Points on a hilly landscape, in no order, each with its height.
A ball rolls from a point to the lowest of its 2 nearest points, and stops where none of them is lower. Distance is the straight distance between rows; heights are no part of it.
z116 height 196: 116	110	117	103	138	114	109	118	122	90	142	148	101	133	127	136	163	110	124	178	125	165	103	153
z290 height 365: 103	157	132	116	133	142	133	162	147	132	132	128	132	105	105	156	141	133	99	142	132	150	89	150
z251 height 296: 87	92	111	149	144	95	113	107	127	121	119	153	145	129	93	105	132	85	155	97	136	107	147	131
z424 height 762: 123	117	123	150	134	133	134	118	104	137	112	104	132	134	136	147	112	161	124	130	106	142	106	135
z900 height 490: 142	171	160	126	127	142	128	116	120	137	139	101	124	117	157	136	108	148	105	135	147	104	134	158
z361 height 268: 148	147	146	102	133	123	121	140	147	112	152	134	95	120	176	145	159	130	92	156	129	147	116	146
z96 height 814: 104	138	134	116	121	121	133	120	96	93	102	130	107	111	124	122	144	106	136	147	165	151	111	188
z262 height 853: 115	142	120	111	131	146	144	177	145	106	105	150	123	104	107	122	147	105	126	114	141	150	109	129
z288 height 476: 138	138	156	142	173	112	126	130	152	98	144	156	107	130	174	138	136	120	112	109	96	113	130	107
z701 height 684: 160	124	143	146	110	103	122	98	144	147	117	122	131	154	158	130	107	149	154	97	115	107	159	88
z741 height 330: 104	103	99	167	133	136	134	115	96	162	135	96	168	140	98	137	106	138	128	120	114	105	127	148
z835 height 438: 134	124	125	135	106	129	113	98	101	165	146	85	140	139	134	143	119	163	128	160	141	119	123	166
z838 height 536: 126	144	119	123	142	183	147	140	115	137	157	121	148	117	96	107	107	114	110	121	139	97	159	125
z187 height 755: 121	114	127	148	123	115	132	105	103	124	111	116	134	132	135	132	110	141	140	119	122	128	114	144
z401 height 711: 117	103	134	141	124	73	104	92	105	130	141	126	128	123	139	129	147	123	131	148	132	132	126	167
z775 height 685: 178	127	133	112	101	119	125	125	139	148	146	100	130	128	167	122	122	137	123	114	144	111	160	114
z427 height 252: 110	124	124	168	122	79	117	139	170	162	106	117	157	151	127	163	118	152	135	94	103	110	122	94
z705 height 274: 98	132	119	120	127	150	121	120	129	124	118	149	128	125	68	102	120	117	181	142	150	118	136	120
z330 height 379: 145	102	104	172	148	114	139	112	121	139	140	122	152	159	150	150	110	142	124	102	69	137	133	108
z594 height 342: 135	114	128	130	129	136	120	92	134	130	134	156	131	142	100	100	113	115	174	118	131	107	173	93
z941 height 916: 142	70	97	143	116	98	127	99	85	125	134	103	131	147	161	126	135	124	119	131	107	152	121	147
z249 height 474: 140	160	170	131	118	113	118	126	142	134	115	109	121	117	175	143	115	153	110	119	146	104	128	143
z130 height 898: 115	85	107	154	126	71	120	153	139	133	98	118	133	122	153	130	142	95	121	70	127	123	119	135
z684 height 310: 128	135	145	125	127	116	126	117	93	94	123	117	96	127	173	139	146	119	88	147	141	150	116	184
z394 height 414: 142	134	127	122	145	178	149	102	86	107	147	125	115	147	147	142	113	138	88	180	102	149	122	127
z689 height 668: 171	118	133	120	105	97	122	120	156	143	139	128	122	150	154	136	148	156	154	138	107	142	138	86
z608 height 269: 126	131	142	118	122	85	110	126	121	98	133	125	92	120	171	148	161	115	101	145	142	156	112	178
z813 height 781: 118	120	151	141	129	66	108	132	149	105	90	148	111	118	162	127	138	112	142	92	137	117	121	132
z883 height 735: 138	124	115	118	136	159	146	150	110	101	123	142	124	109	136	95	120	90	116	103	142	123	146	132
z839 height 780: 129	99	124	150	120	82	116	103	131	137	110	124	134	135	147	116	121	113	138	82	131	100	144	126
z584 height 455: 125	102	117	143	152	112	113	84	120	116	162	141	127	149	131	143	144	129	131	161	94	137	126	121
z145 height 234: 146	133	142	103	124	89	104	131	147	114	139	121	96	115	184	155	163	135	98	149	136	160	108	158
z235 height 776: 147	141	128	130	115	167	155	150	121	156	115	105	143	124	139	149	106	169	101	129	107	162	102	106
z51 height 239: 89	107	120	157	109	101	116	101	110	145	86	118	140	140	89	115	100	123	158	110	148	104	129	140
z18 height 661: 169	128	131	122	117	125	135	118	155	142	132	135	119	155	131	132	139	156	162	133	92	144	143	71
z42 height 405: 85	151	144	133	158	116	122	154	152	101	115	161	133	109	111	123	134	94	128	110	144	96	124	134
z776 height 339: 99	86	98	150	159	115	126	119	118	105	127	154	141	128	97	115	134	86	153	94	104	123	143	119
z497 height 908: 118	89	107	137	114	76	115	147	135	134	121	119	139	117	142	118	149	85	120	90	148	113	141	151
z761 height 303: 148	105	124	120	137	86	102	99	153	134	171	139	127	148	167	145	165	141	134	161	108	136	140	110
z922 height 682: 132	126	112	115	128	171	135	102	78	114	143	118	127	134	105	107	110	126	125	169	131	138	128	141
z830 height 676: 174	110	132	125	97	96	119	106	135	143	127	113	127	143	168	122	122	143	152	110	132	118	153	110
z554 height 520: 155	136	131	103	113	164	151	157	135	132	114	129	120	133	128	129	136	146	126	141	115	173	112	97
z55 height 613: 156	152	160	127	104	155	145	121	128	145	98	119	121	139	113	120	100	170	163	131	126	127	135	84
z596 height 328: 118	112	106	116	112	136	138	160	133	123	91	129	135	118	92	126	129	129	154	116	128	152	104	113
z501 height 374: 77	145	135	141	144	128	122	142	153	128	111	147	140	118	85	125	115	109	144	108	141	90	129	116
z914 height 881: 107	109	117	152	116	99	131	152	111	132	90	99	133	118	139	133	126	114	107	87	141	122	113	167
z358 height 856: 112	119	120	144	124	147	157	129	70	107	80	110	134	122	122	123	100	125	113	115	133	147	95	168
z626 height 686: 138	151	113	116	108	179	154	175	135	173	136	95	159	106	124	143	117	138	75	111	134	140	117	129
z919 height 304: 120	144	135	130	119	137	143	171	176	143	97	141	136	136	85	118	116	125	145	91	128	113	143	68
z881 height 553: 138	150	140	109	129	169	137	125	144	133	125	153	116	139	78	109	129	144	172	156	118	141	133	78
z862 height 801: 109	138	143	124	115	99	122	129	104	102	113	120	115	110	132	120	151	104	122	132	174	130	125	200
z366 height 854: 141	116	126	115	148	146	125	93	93	93	164	140	117	138	138	96	120	101	123	147	118	109	159	131
z205 height 428: 131	133	111	119	100	141	126	147	117	147	125	86	134	111	115	150	131	154	101	146	145	155	98	167
z349 height 826: 109	170	168	125	142	145	125	141	148	120	112	145	115	111	111	139	122	144	131	143	133	130	105	124
z201 height 819: 152	124	98	154	135	157	149	126	127	162	166	105	166	150	134	134	108	138	109	113	98	105	158	109
z714 height 631: 110	155	139	134	95	135	127	151	151	173	92	102	146	131	97	138	96	160	139	120	150	111	122	107
z385 height 535: 156	133	122	96	111	169	143	151	144	132	125	144	118	137	93	112	141	140	150	152	113	165	127	81
z291 height 696: 124	151	118	121	106	165	152	185	146	157	113	109	144	101	120	149	129	142	88	113	131	150	104	125
z471 height 410: 105	131	150	152	121	117	116	91	126	128	84	138	125	137	112	124	92	141	178	121	139	106	127	113
z398 height 730: 107	137	149	160	157	137	142	103	80	100	108	129	120	125	129	118	100	126	125	119	121	107	119	158
z871 height 603: 143	159	165	124	124	158	132	102	121	123	115	133	112	134	126	113	99	155	159	149	133	118	138	106
z68 height 264: 81	119	121	152	113	96	112	134	143	148	89	123	154	136	85	123	105	121	145	97	142	103	126	117
z260 height 700: 116	153	148	141	152	164	145	140	126	116	121	143	138	115	118	119	95	122	118	106	121	102	141	110
z189 height 757: 102	128	135	137	165	123	117	119	128	108	151	148	135	124	114	117	137	98	126	118	127	98	142	142
z798 height 317: 118	112	135	117	134	87	100	96	148	121	138	160	122	125	121	126	154	128	165	157	129	135	124	122
z513 height 794: 136	130	148	140	131	94	123	145	152	107	102	146	115	125	162	135	124	119	135	91	125	120	124	113
z757 height 869: 124	122	121	118	145	147	153	178	154	111	118	162	122	116	117	124	140	106	125	106	112	147	117	98
z907 height 702: 121	112	125	125	111	111	101	84	99	136	140	121	121	130	112	129	137	151	156	179	145	142	114	150
z86 height 407: 111	147	140	141	116	108	102	115	155	167	134	118	141	132	109	145	123	157	148	132	140	96	133	121
z191 height 351: 144	148	133	137	133	156	162	169	163	159	127	137	147	142	105	138	133	146	121	97	83	133	143	65
z317 height 716: 109	148	152	151	155	154	149	122	103	95	89	143	128	121	124	114	89	125	134	101	126	111	122	126
z599 height 227: 133	123	123	149	124	98	123	139	162	153	119	121	144	145	137	162	133	164	138	111	91	133	117	100
z556 height 313: 92	139	115	132	131	159	133	137	107	130	127	118	141	104	82	125	125	119	114	134	144	127	115	166
z71 height 864: 95	110	114	157	128	137	149	137	83	119	88	113	139	122	107	122	107	116	122	93	130	130	110	168
z641 height 305: 127	104	103	131	115	130	133	111	78	120	121	108	126	129	117	103	126	113	133	131	145	128	130	164
z234 height 509: 135	157	152	114	138	138	139	141	116	83	113	147	109	106	167	111	130	100	111	119	150	129	133	150
z196 height 769: 118	130	114	122	111	153	155	148	84	103	91	117	135	111	115	93	117	97	119	110	164	132	128	167
z826 height 502: 165	162	147	88	109	165	155	168	137	121	106	138	113	112	153	127	132	136	105	129	133	170	119	104
z898 height 188: 157	137	156	105	105	99	113	118	142	117	115	135	100	129	172	137	137	151	149	146	139	145	113	126
z979 height 338: 106	149	122	115	139	161	130	147	123	123	141	121	132	111	101	134	139	127	100	146	138	137	112	158
z62 height 883: 111	139	143	111	125	113	114	131	178	129	114	174	113	126	89	113	142	124	177	131	142	114	133	93
z220 height 896: 146	73	96	141	123	97	131	128	98	102	120	126	121	131	159	104	140	89	128	97	124	147	139	133
z548 height 416: 143	149	125	102	91	143	124	132	118	139	129	89	116	114	143	152	134	155	104	152	148	164	107	162
z709 height 206: 137	102	118	137	123	99	118	139	147	139	124	134	128	134	135	145	144	144	145	115	101	152	111	105
z465 height 683: 123	154	152	138	144	145	140	136	154	118	109	146	127	127	120	112	104	115	138	94	124	93	158	93
z270 height 424: 105	141	130	163	121	105	97	97	153	180	142	117	160	147	110	134	105	144	149	127	142	78	153	112
z294 height 301: 150	163	156	95	136	143	133	150	160	121	142	145	101	117	160	146	149	138	103	152	126	146	110	125
z28 height 630: 155	145	148	100	111	133	130	136	142	118	113	139	106	117	141	108	122	126	149	123	150	121	146	111
z373 height 871: 141	102	113	125	145	132	130	105	98	82	143	150	116	139	141	94	128	83	139	117	123	120	159	126
z797 height 617: 158	125	130	111	144	157	138	98	120	100	152	151	104	159	138	116	122	125	139	158	101	138	151	87
z474 height 724: 124	119	114	121	137	125	115	121	150	143	161	142	134	132	107	124	143	119	146	136	123	111	147	114
z660 height 699: 146	143	137	116	115	133	103	92	138	165	174	114	142	133	131	118	126	143	141	151	148	92	171	128
z586 height 352: 146	115	114	105	117	140	129	111	82	104	147	113	107	135	147	115	136	113	101	164	139	141	134	160
z192 height 261: 96	86	105	146	111	88	117	98	114	137	104	130	143	128	96	103	123	108	166	100	145	111	135	134
z301 height 674: 160	104	115	130	105	99	113	93	142	156	149	119	141	155	137	140	136	162	163	145	105	134	153	97
z36 height 846: 116	123	125	138	123	153	143	112	72	119	105	99	123	122	117	126	107	138	121	145	133	150	104	167
z859 height 694: 123	126	118	122	113	146	114	101	93	133	140	110	123	129	102	119	121	137	142	174	151	133	129	156
z236 height 710: 125	127	131	124	128	109	101	98	148	157	167	139	135	130	117	125	137	126	150	146	141	98	159	124
z230 height 427: 147	146	133	112	96	131	115	106	111	153	130	82	124	127	142	149	118	169	118	164	147	143	113	160
z888 height 483: 147	167	163	97	113	155	157	185	160	126	97	158	112	113	135	121	144	130	118	119	128	164	112	94
z422 height 593: 142	139	150	113	154	149	133	115	142	96	135	170	106	144	123	118	130	128	151	150	103	141	137	86
z518 height 705: 135	138	122	103	93	136	141	190	162	160	101	109	132	111	114	147	146	147	111	118	140	169	95	120
z831 height 713: 140	132	105	99	130	172	154	160	114	109	153	130	132	111	123	95	133	82	95	121	148	123	150	142
z532 height 429: 111	92	115	156	153	107	118	74	101	132	164	136	149	148	119	127	136	121	135	140	102	116	146	137
z753 height 917: 133	106	107	125	96	103	126	154	117	139	119	99	137	115	136	106	135	96	109	93	165	107	141	161
z648 height 639: 122	150	127	132	103	151	133	146	139	177	126	99	144	125	92	139	107	160	129	130	147	115	120	121
z158 height 701: 125	113	133	146	133	96	109	99	110	139	155	108	132	136	150	143	138	135	111	147	128	114	134	159
z712 height 445: 126	132	120	159	138	114	112	87	154	172	160	135	157	155	113	135	115	145	154	122	114	93	170	97
z173 height 756: 102	114	151	164	140	74	105	93	124	130	112	130	135	130	137	135	122	132	140	114	128	99	122	148
z842 height 692: 167	132	133	113	110	127	119	105	129	143	164	109	130	136	153	117	124	144	132	137	143	96	162	125
z309 height 820: 149	141	134	105	129	170	154	121	91	81	119	142	113	124	146	87	113	106	120	147	147	138	144	129
z824 height 606: 137	91	97	151	143	121	136	147	117	129	147	114	138	132	147	134	134	109	100	93	102	134	123	128
z336 height 543: 142	137	139	118	157	116	127	168	169	118	154	148	115	123	168	144	161	118	83	116	106	137	114	116
z466 height 340: 101	148	137	121	125	122	122	157	180	139	113	147	135	127	87	116	123	112	147	102	149	89	140	89
z329 height 615: 150	135	155	118	121	128	125	112	138	121	119	140	115	131	142	123	118	148	158	132	122	120	144	100
z672 height 263: 98	143	136	135	138	139	126	125	104	113	110	137	129	113	92	99	115	105	145	129	164	101	135	155
z376 height 659: 150	143	124	127	108	153	144	136	122	157	122	91	143	127	137	118	95	143	115	107	150	103	144	126
z999 height 377: 153	158	148	124	142	158	156	172	177	147	139	153	129	132	137	135	151	141	107	111	85	138	136	66
z710 height 389: 111	168	145	129	133	128	104	130	161	172	156	113	137	119	110	152	132	149	122	147	146	93	128	137
z217 height 464: 124	108	118	157	140	113	118	100	139	146	138	138	146	149	117	137	118	136	150	114	103	108	148	103
z711 height 882: 108	113	100	139	134	134	145	177	134	130	112	126	147	110	109	128	125	100	107	84	133	127	117	132
z869 height 629: 132	99	97	152	165	130	133	117	112	119	167	130	145	151	149	152	138	125	100	142	71	146	123	123
z278 height 457: 123	149	172	143	121	86	104	98	142	143	113	111	121	126	157	135	110	154	135	123	145	93	134	141
z492 height 907: 136	65	98	146	139	84	122	97	102	116	139	134	130	142	159	123	147	101	122	111	108	142	135	139
z770 height 286: 83	109	116	163	125	90	113	134	137	159	109	110	157	133	99	138	118	119	131	95	132	94	125	139
z332 height 207: 158	130	139	115	108	87	109	117	138	124	128	113	106	128	179	151	145	155	125	144	131	154	108	142
z356 height 554: 146	160	147	117	152	171	147	134	140	123	158	141	127	125	140	123	120	135	101	142	114	120	139	101
z788 height 321: 163	100	117	121	123	84	107	102	137	137	159	119	130	144	178	140	150	134	128	141	120	130	143	130
z810 height 242: 134	122	121	101	136	120	107	106	117	108	166	139	103	142	142	142	156	119	104	188	121	149	117	145
z375 height 924: 144	119	100	106	103	129	130	163	138	144	144	101	141	110	134	111	136	99	106	102	158	111	149	141
z526 height 672: 145	143	118	115	112	174	154	157	115	152	138	97	148	112	135	124	110	128	81	106	143	119	145	132
z642 height 183: 107	93	95	132	128	127	128	134	102	112	108	125	134	119	102	129	139	122	146	129	126	161	98	149
z111 height 620: 156	91	89	144	130	120	134	146	136	140	148	119	143	143	153	133	137	117	114	88	96	139	144	96
z543 height 783: 136	142	121	103	116	174	164	149	85	99	93	130	133	104	136	94	116	96	104	116	164	152	128	155
z986 height 289: 92	150	139	134	134	133	133	138	115	117	112	131	130	102	99	120	129	115	124	126	161	116	117	174
z936 height 345: 109	124	145	133	140	90	101	105	159	124	128	164	122	134	111	143	140	144	174	141	114	132	120	101
z297 height 775: 119	118	133	136	139	101	120	123	118	108	144	135	128	120	138	112	145	93	117	118	137	98	146	157
z702 height 307: 112	127	128	114	131	131	111	103	134	115	132	159	126	125	97	90	124	100	173	130	154	101	160	118
z530 height 285: 134	114	111	114	101	127	132	119	90	121	101	111	122	124	121	113	118	125	153	133	159	140	120	157
z131 height 332: 137	183	178	112	142	155	131	128	149	121	143	143	103	123	154	149	131	156	108	166	119	140	107	118
z88 height 802: 129	114	109	149	115	115	133	123	134	169	135	99	166	145	122	124	93	120	126	84	135	75	167	120
z498 height 431: 144	169	157	106	142	154	148	172	168	125	140	153	119	111	151	125	138	121	90	114	128	126	132	103
z926 height 458: 99	137	126	135	120	135	135	160	138	145	109	108	138	109	111	169	131	159	109	128	122	160	81	144
z878 height 275: 125	117	134	114	132	97	100	94	111	120	175	126	111	137	145	135	164	118	106	186	133	135	130	168
z549 height 282: 92	120	131	118	149	111	107	115	136	116	138	162	125	121	92	128	151	120	161	157	126	135	109	135
z503 height 740: 113	121	125	132	152	127	124	134	141	118	138	150	133	125	116	125	139	113	135	122	118	116	128	121
z405 height 331: 140	140	142	131	118	156	156	169	163	150	96	137	138	134	100	125	126	142	133	100	104	136	136	56
z57 height 890: 108	91	116	170	125	79	120	130	113	133	105	113	145	131	138	135	129	112	120	85	116	119	114	152
z521 height 663: 134	152	157	128	123	122	133	152	164	117	89	140	120	127	141	112	105	117	132	82	145	91	145	92
z342 height 649: 134	135	117	136	103	155	133	123	113	172	127	87	153	131	105	119	91	150	137	123	152	101	139	128
z6 height 273: 150	117	126	105	138	111	110	108	136	112	163	139	107	150	161	144	156	134	121	179	107	149	118	123
z124 height 770: 137	128	125	136	117	157	145	131	99	143	110	99	140	133	137	152	103	167	106	138	111	160	91	135
z115 height 506: 134	165	153	125	141	168	136	111	102	136	153	112	130	121	140	127	108	139	94	150	142	108	141	152
z440 height 395: 120	130	149	130	101	106	114	108	142	133	80	137	122	135	105	120	108	146	185	123	152	117	130	101
z389 height 348: 131	133	137	133	141	124	134	125	105	110	132	112	119	127	165	142	128	130	88	136	122	142	116	160
z341 height 380: 113	126	139	122	102	96	102	119	142	149	102	129	122	126	105	135	124	158	175	147	148	132	109	119
z92 height 413: 139	108	132	127	142	84	113	118	150	110	136	159	111	133	165	134	150	122	139	126	109	138	122	115
z256 height 839: 142	141	140	116	147	158	139	103	86	85	146	132	110	130	150	101	110	102	107	153	140	112	152	148
z478 height 378: 138	127	117	94	110	140	122	119	101	113	144	106	103	128	139	134	149	122	102	183	147	156	122	173
z588 height 344: 113	116	111	112	95	130	125	151	133	134	88	123	122	118	87	130	132	147	162	136	146	158	92	131
z662 height 571: 136	139	131	120	143	154	132	111	144	116	141	161	119	139	93	117	126	129	161	145	107	128	145	88
z136 height 743: 101	126	145	153	140	111	121	105	111	111	106	128	124	122	125	128	114	122	140	118	136	106	121	154
z381 height 353: 107	99	95	170	154	136	136	111	99	139	141	109	163	146	107	147	112	141	119	118	86	133	113	136
z772 height 681: 135	99	112	135	112	95	108	83	125	156	144	115	145	139	133	134	135	149	155	141	125	131	132	130
z4 height 441: 123	153	165	131	120	104	101	104	133	126	101	129	114	124	137	118	109	141	156	129	161	92	131	145
z671 height 444: 99	121	111	137	108	127	120	146	121	157	121	81	147	119	103	160	129	152	109	131	133	151	90	169
z565 height 690: 145	154	126	105	132	173	152	157	120	126	146	120	136	104	146	115	123	105	73	116	139	126	145	134
z657 height 403: 160	145	138	105	127	147	147	176	167	134	136	139	121	122	150	127	147	124	111	106	118	136	136	84
z516 height 885: 148	86	96	125	136	122	131	122	112	98	133	145	123	136	140	101	135	91	139	101	113	140	149	112
z652 height 648: 130	89	88	139	155	148	141	116	90	110	151	121	136	152	126	140	130	122	106	147	81	156	119	120
z56 height 439: 100	145	151	129	157	109	125	149	141	82	105	162	113	111	135	126	142	98	130	112	142	115	116	149
z455 height 654: 165	118	120	130	107	144	144	133	146	146	124	128	135	148	108	129	133	152	153	120	94	151	144	72
z374 height 398: 149	136	120	92	95	118	109	122	119	123	141	101	101	125	154	144	148	140	111	171	152	161	113	165
z7 height 827: 116	137	122	110	121	145	134	136	98	97	95	132	115	114	122	128	131	123	127	147	148	170	98	166
z390 height 376: 119	97	100	179	153	131	142	103	109	141	132	126	157	157	123	148	101	145	133	97	70	125	130	112
z292 height 691: 127	104	115	153	119	88	105	84	116	168	161	101	155	141	140	140	134	145	128	149	131	107	142	156
z482 height 768: 107	114	146	152	124	62	103	114	147	131	98	132	129	124	152	132	124	118	139	93	140	101	131	138
z350 height 788: 115	130	142	128	123	101	116	119	115	118	133	117	122	114	134	115	144	104	117	125	158	105	140	180
z113 height 302: 114	130	117	117	116	144	135	146	144	129	108	145	131	119	86	106	119	119	161	120	143	129	126	107
z534 height 415: 112	131	129	109	132	125	117	138	151	129	137	143	117	128	104	156	155	150	139	173	108	170	83	129
z640 height 249: 73	106	120	148	148	111	109	117	120	126	137	143	136	119	81	127	145	121	145	148	125	123	109	154
z266 height 723: 125	141	129	100	111	103	103	160	178	152	145	120	114	114	136	160	169	146	111	144	139	151	96	153
z102 height 240: 108	130	125	127	117	136	117	105	103	128	117	121	128	121	100	96	108	117	158	133	167	108	143	148
z285 height 870: 135	138	141	102	129	133	129	145	182	126	131	172	111	129	101	113	153	119	166	122	124	129	143	81
z10 height 810: 131	128	105	156	127	144	137	124	133	174	151	95	167	143	119	129	100	135	115	103	120	82	164	120
z857 height 932: 133	127	100	123	112	140	135	172	147	162	137	103	154	116	117	123	123	112	104	92	143	102	146	116
z108 height 803: 145	132	120	96	116	165	155	146	91	85	106	142	113	120	143	98	123	101	121	143	150	161	127	132
z52 height 359: 155	99	103	164	145	97	132	122	124	143	155	114	147	150	177	152	125	142	102	106	79	135	137	122
z577 height 470: 157	150	114	92	129	189	151	130	103	123	159	123	119	129	132	112	120	122	92	166	130	142	146	122
z14 height 186: 139	117	137	124	98	91	117	143	157	138	95	125	114	132	135	135	142	148	157	122	129	152	112	104
z487 height 838: 117	147	136	118	125	158	141	123	90	110	102	117	115	117	128	134	113	149	120	155	137	156	97	156
z933 height 515: 152	149	126	117	129	169	135	125	115	136	161	118	133	120	128	103	108	114	113	128	148	88	169	131
z147 height 576: 167	158	150	101	128	183	146	119	125	126	155	140	112	136	134	111	119	146	122	162	121	131	149	89
z795 height 453: 117	123	119	136	156	136	113	99	127	130	168	144	126	146	106	151	139	150	141	180	98	137	109	124
z659 height 354: 129	179	167	112	135	149	112	117	151	139	148	138	105	128	129	149	135	167	135	182	134	134	111	130
z803 height 872: 93	99	98	149	123	121	142	159	107	127	101	110	150	116	101	126	126	100	118	89	133	127	117	157
z176 height 828: 152	105	91	149	141	141	133	104	109	149	181	106	154	156	149	134	121	140	104	136	91	114	152	129
z58 height 496: 164	147	128	98	116	175	136	128	106	131	157	107	120	122	142	107	112	119	101	149	153	118	158	132
z81 height 341: 151	88	103	154	126	78	117	101	127	150	158	114	148	142	169	138	141	129	119	115	102	123	147	129
z691 height 592: 149	157	145	106	113	174	138	115	118	129	134	129	119	126	119	114	110	154	149	160	140	135	136	108
z16 height 362: 98	109	113	123	98	96	107	135	139	140	94	125	132	122	95	125	131	130	164	128	153	135	110	135
z863 height 406: 107	81	103	150	153	111	120	102	106	129	162	131	146	134	107	120	145	96	125	127	110	118	143	148
z799 height 566: 136	141	132	121	149	130	132	165	139	108	143	139	116	113	169	134	152	104	81	109	122	136	118	141
z931 height 647: 140	162	165	113	120	120	126	136	158	116	107	140	114	119	142	111	114	122	146	106	157	92	146	112
z184 height 855: 129	159	159	110	144	142	134	154	180	137	140	162	111	129	100	125	149	136	144	137	112	124	124	91
z952 height 392: 113	143	127	102	137	138	129	164	160	134	135	137	117	118	105	153	160	141	116	155	117	163	86	132
z576 height 805: 113	138	164	146	142	102	126	142	163	115	96	146	114	126	151	148	123	139	134	96	114	127	105	107
z340 height 622: 125	157	157	139	107	142	137	141	144	152	82	115	134	137	115	136	94	166	147	115	136	120	121	96
z271 height 463: 131	168	155	98	133	143	146	184	173	117	109	159	115	103	142	124	140	116	110	113	137	148	108	113
z864 height 370: 118	178	166	119	132	137	106	117	158	155	152	132	119	123	116	144	132	160	139	168	150	108	124	134
z965 height 632: 165	102	99	134	126	135	141	139	136	132	126	134	136	139	138	120	128	113	136	83	98	135	156	83
z762 height 382: 138	130	129	137	147	152	146	120	96	101	143	121	117	138	163	139	117	125	79	146	106	139	122	135
z617 height 754: 114	127	126	136	136	133	145	142	106	101	96	128	128	113	129	103	117	93	125	95	147	117	131	151
z880 height 512: 140	149	150	139	169	136	144	151	155	103	146	156	117	125	173	146	142	121	85	108	86	134	121	98
z258 height 373: 112	79	87	150	151	111	126	107	123	129	144	143	154	139	97	121	132	102	143	107	105	127	142	115
z649 height 220: 94	127	127	145	108	127	118	104	98	144	94	112	134	124	86	109	96	133	162	130	166	104	129	149
z985 height 884: 117	111	106	141	134	129	142	177	144	129	105	139	136	118	117	138	130	106	125	86	110	141	116	105
z822 height 644: 159	112	106	145	127	134	150	144	147	142	128	141	135	157	113	130	131	129	144	86	79	144	153	65
z973 height 562: 126	132	104	124	152	173	150	142	111	133	165	116	151	123	110	128	121	118	93	129	118	126	135	130
z219 height 714: 114	113	134	112	121	95	106	94	109	115	135	132	112	123	122	119	152	124	146	166	151	138	116	169
z582 height 381: 132	115	139	131	144	100	119	102	149	106	128	167	116	144	137	128	135	129	163	122	100	128	137	95
z232 height 215: 83	85	92	141	139	109	120	137	111	124	123	131	143	119	83	134	149	103	139	124	119	142	103	151
z844 height 585: 134	113	99	128	138	142	143	145	115	125	155	116	141	129	134	134	139	118	93	130	115	136	129	137
z853 height 433: 124	132	126	118	147	140	118	123	134	126	146	140	120	142	115	156	142	160	132	175	96	158	93	114
z964 height 141: 114	102	106	118	139	124	125	134	121	98	130	143	117	125	115	133	152	119	140	146	118	166	98	135
z41 height 815: 110	160	171	145	153	122	125	133	158	117	109	144	119	124	132	150	118	153	134	119	112	121	109	108
z935 height 308: 100	119	113	163	128	113	126	131	123	164	117	96	157	132	108	149	116	141	121	109	129	105	125	150
z750 height 169: 157	127	151	111	103	101	121	134	157	118	103	139	100	130	157	132	147	150	161	133	122	158	114	101
z464 height 790: 130	106	109	142	122	107	124	127	130	149	129	117	144	132	135	122	118	113	130	90	131	100	156	120
z550 height 442: 143	140	119	101	134	184	139	119	102	122	156	122	119	136	124	138	122	135	96	193	122	151	122	124
z519 height 478: 118	143	150	129	147	114	129	131	112	84	117	145	108	117	157	122	132	105	119	125	140	129	118	165
z598 height 715: 125	137	116	100	93	120	117	169	162	149	116	107	121	106	116	156	154	147	120	131	152	164	93	150
z850 height 329: 143	97	102	113	109	136	131	110	66	114	141	97	121	140	128	105	128	106	114	153	148	135	143	167
z695 height 443: 145	115	133	137	157	112	124	121	135	97	148	152	105	141	168	137	136	121	120	121	96	141	123	107
z142 height 262: 136	116	122	120	104	133	125	106	112	126	111	123	125	126	116	102	109	130	167	127	150	122	141	126
z177 height 425: 116	136	160	143	122	110	105	77	117	135	108	134	123	134	125	113	104	140	172	134	149	93	140	129
z696 height 667: 132	101	94	121	134	169	148	120	84	114	135	114	134	137	110	130	115	130	119	159	107	159	114	130
z344 height 530: 137	168	158	115	154	168	133	122	129	112	166	138	120	123	146	123	124	128	97	155	134	106	142	129
z738 height 840: 113	169	160	107	148	134	125	153	173	114	127	165	110	117	112	129	146	127	142	138	137	116	119	118
z118 height 607: 136	111	98	132	164	144	139	141	116	123	177	121	134	138	146	145	144	113	79	135	89	134	131	126
z284 height 841: 111	150	135	104	132	156	146	158	138	99	101	156	119	106	104	124	128	127	137	139	138	157	98	132
z902 height 538: 138	163	153	118	147	140	142	159	125	101	123	136	117	99	177	125	130	96	79	105	144	130	133	148

Call two points neighbours if one is among the 2 nearest of the other. Go from one point of each pair to the other, from neighbour to neighbour, staying as low as possible. Name the highest point that can't be avoided.
z649 and z810 => z330
z810 and z830 => z701
z810 and z705 => z662
z964 and z919 => z799

For each start below, name the point where the ball stops.
z401 => z145
z922 => z145
z260 => z705
z695 => z964
z492 => z526
z795 => z649
z57 => z830
z941 => z526
z422 => z919
z711 => z830
z376 => z705
z235 => z919
z111 => z145
z712 => z145
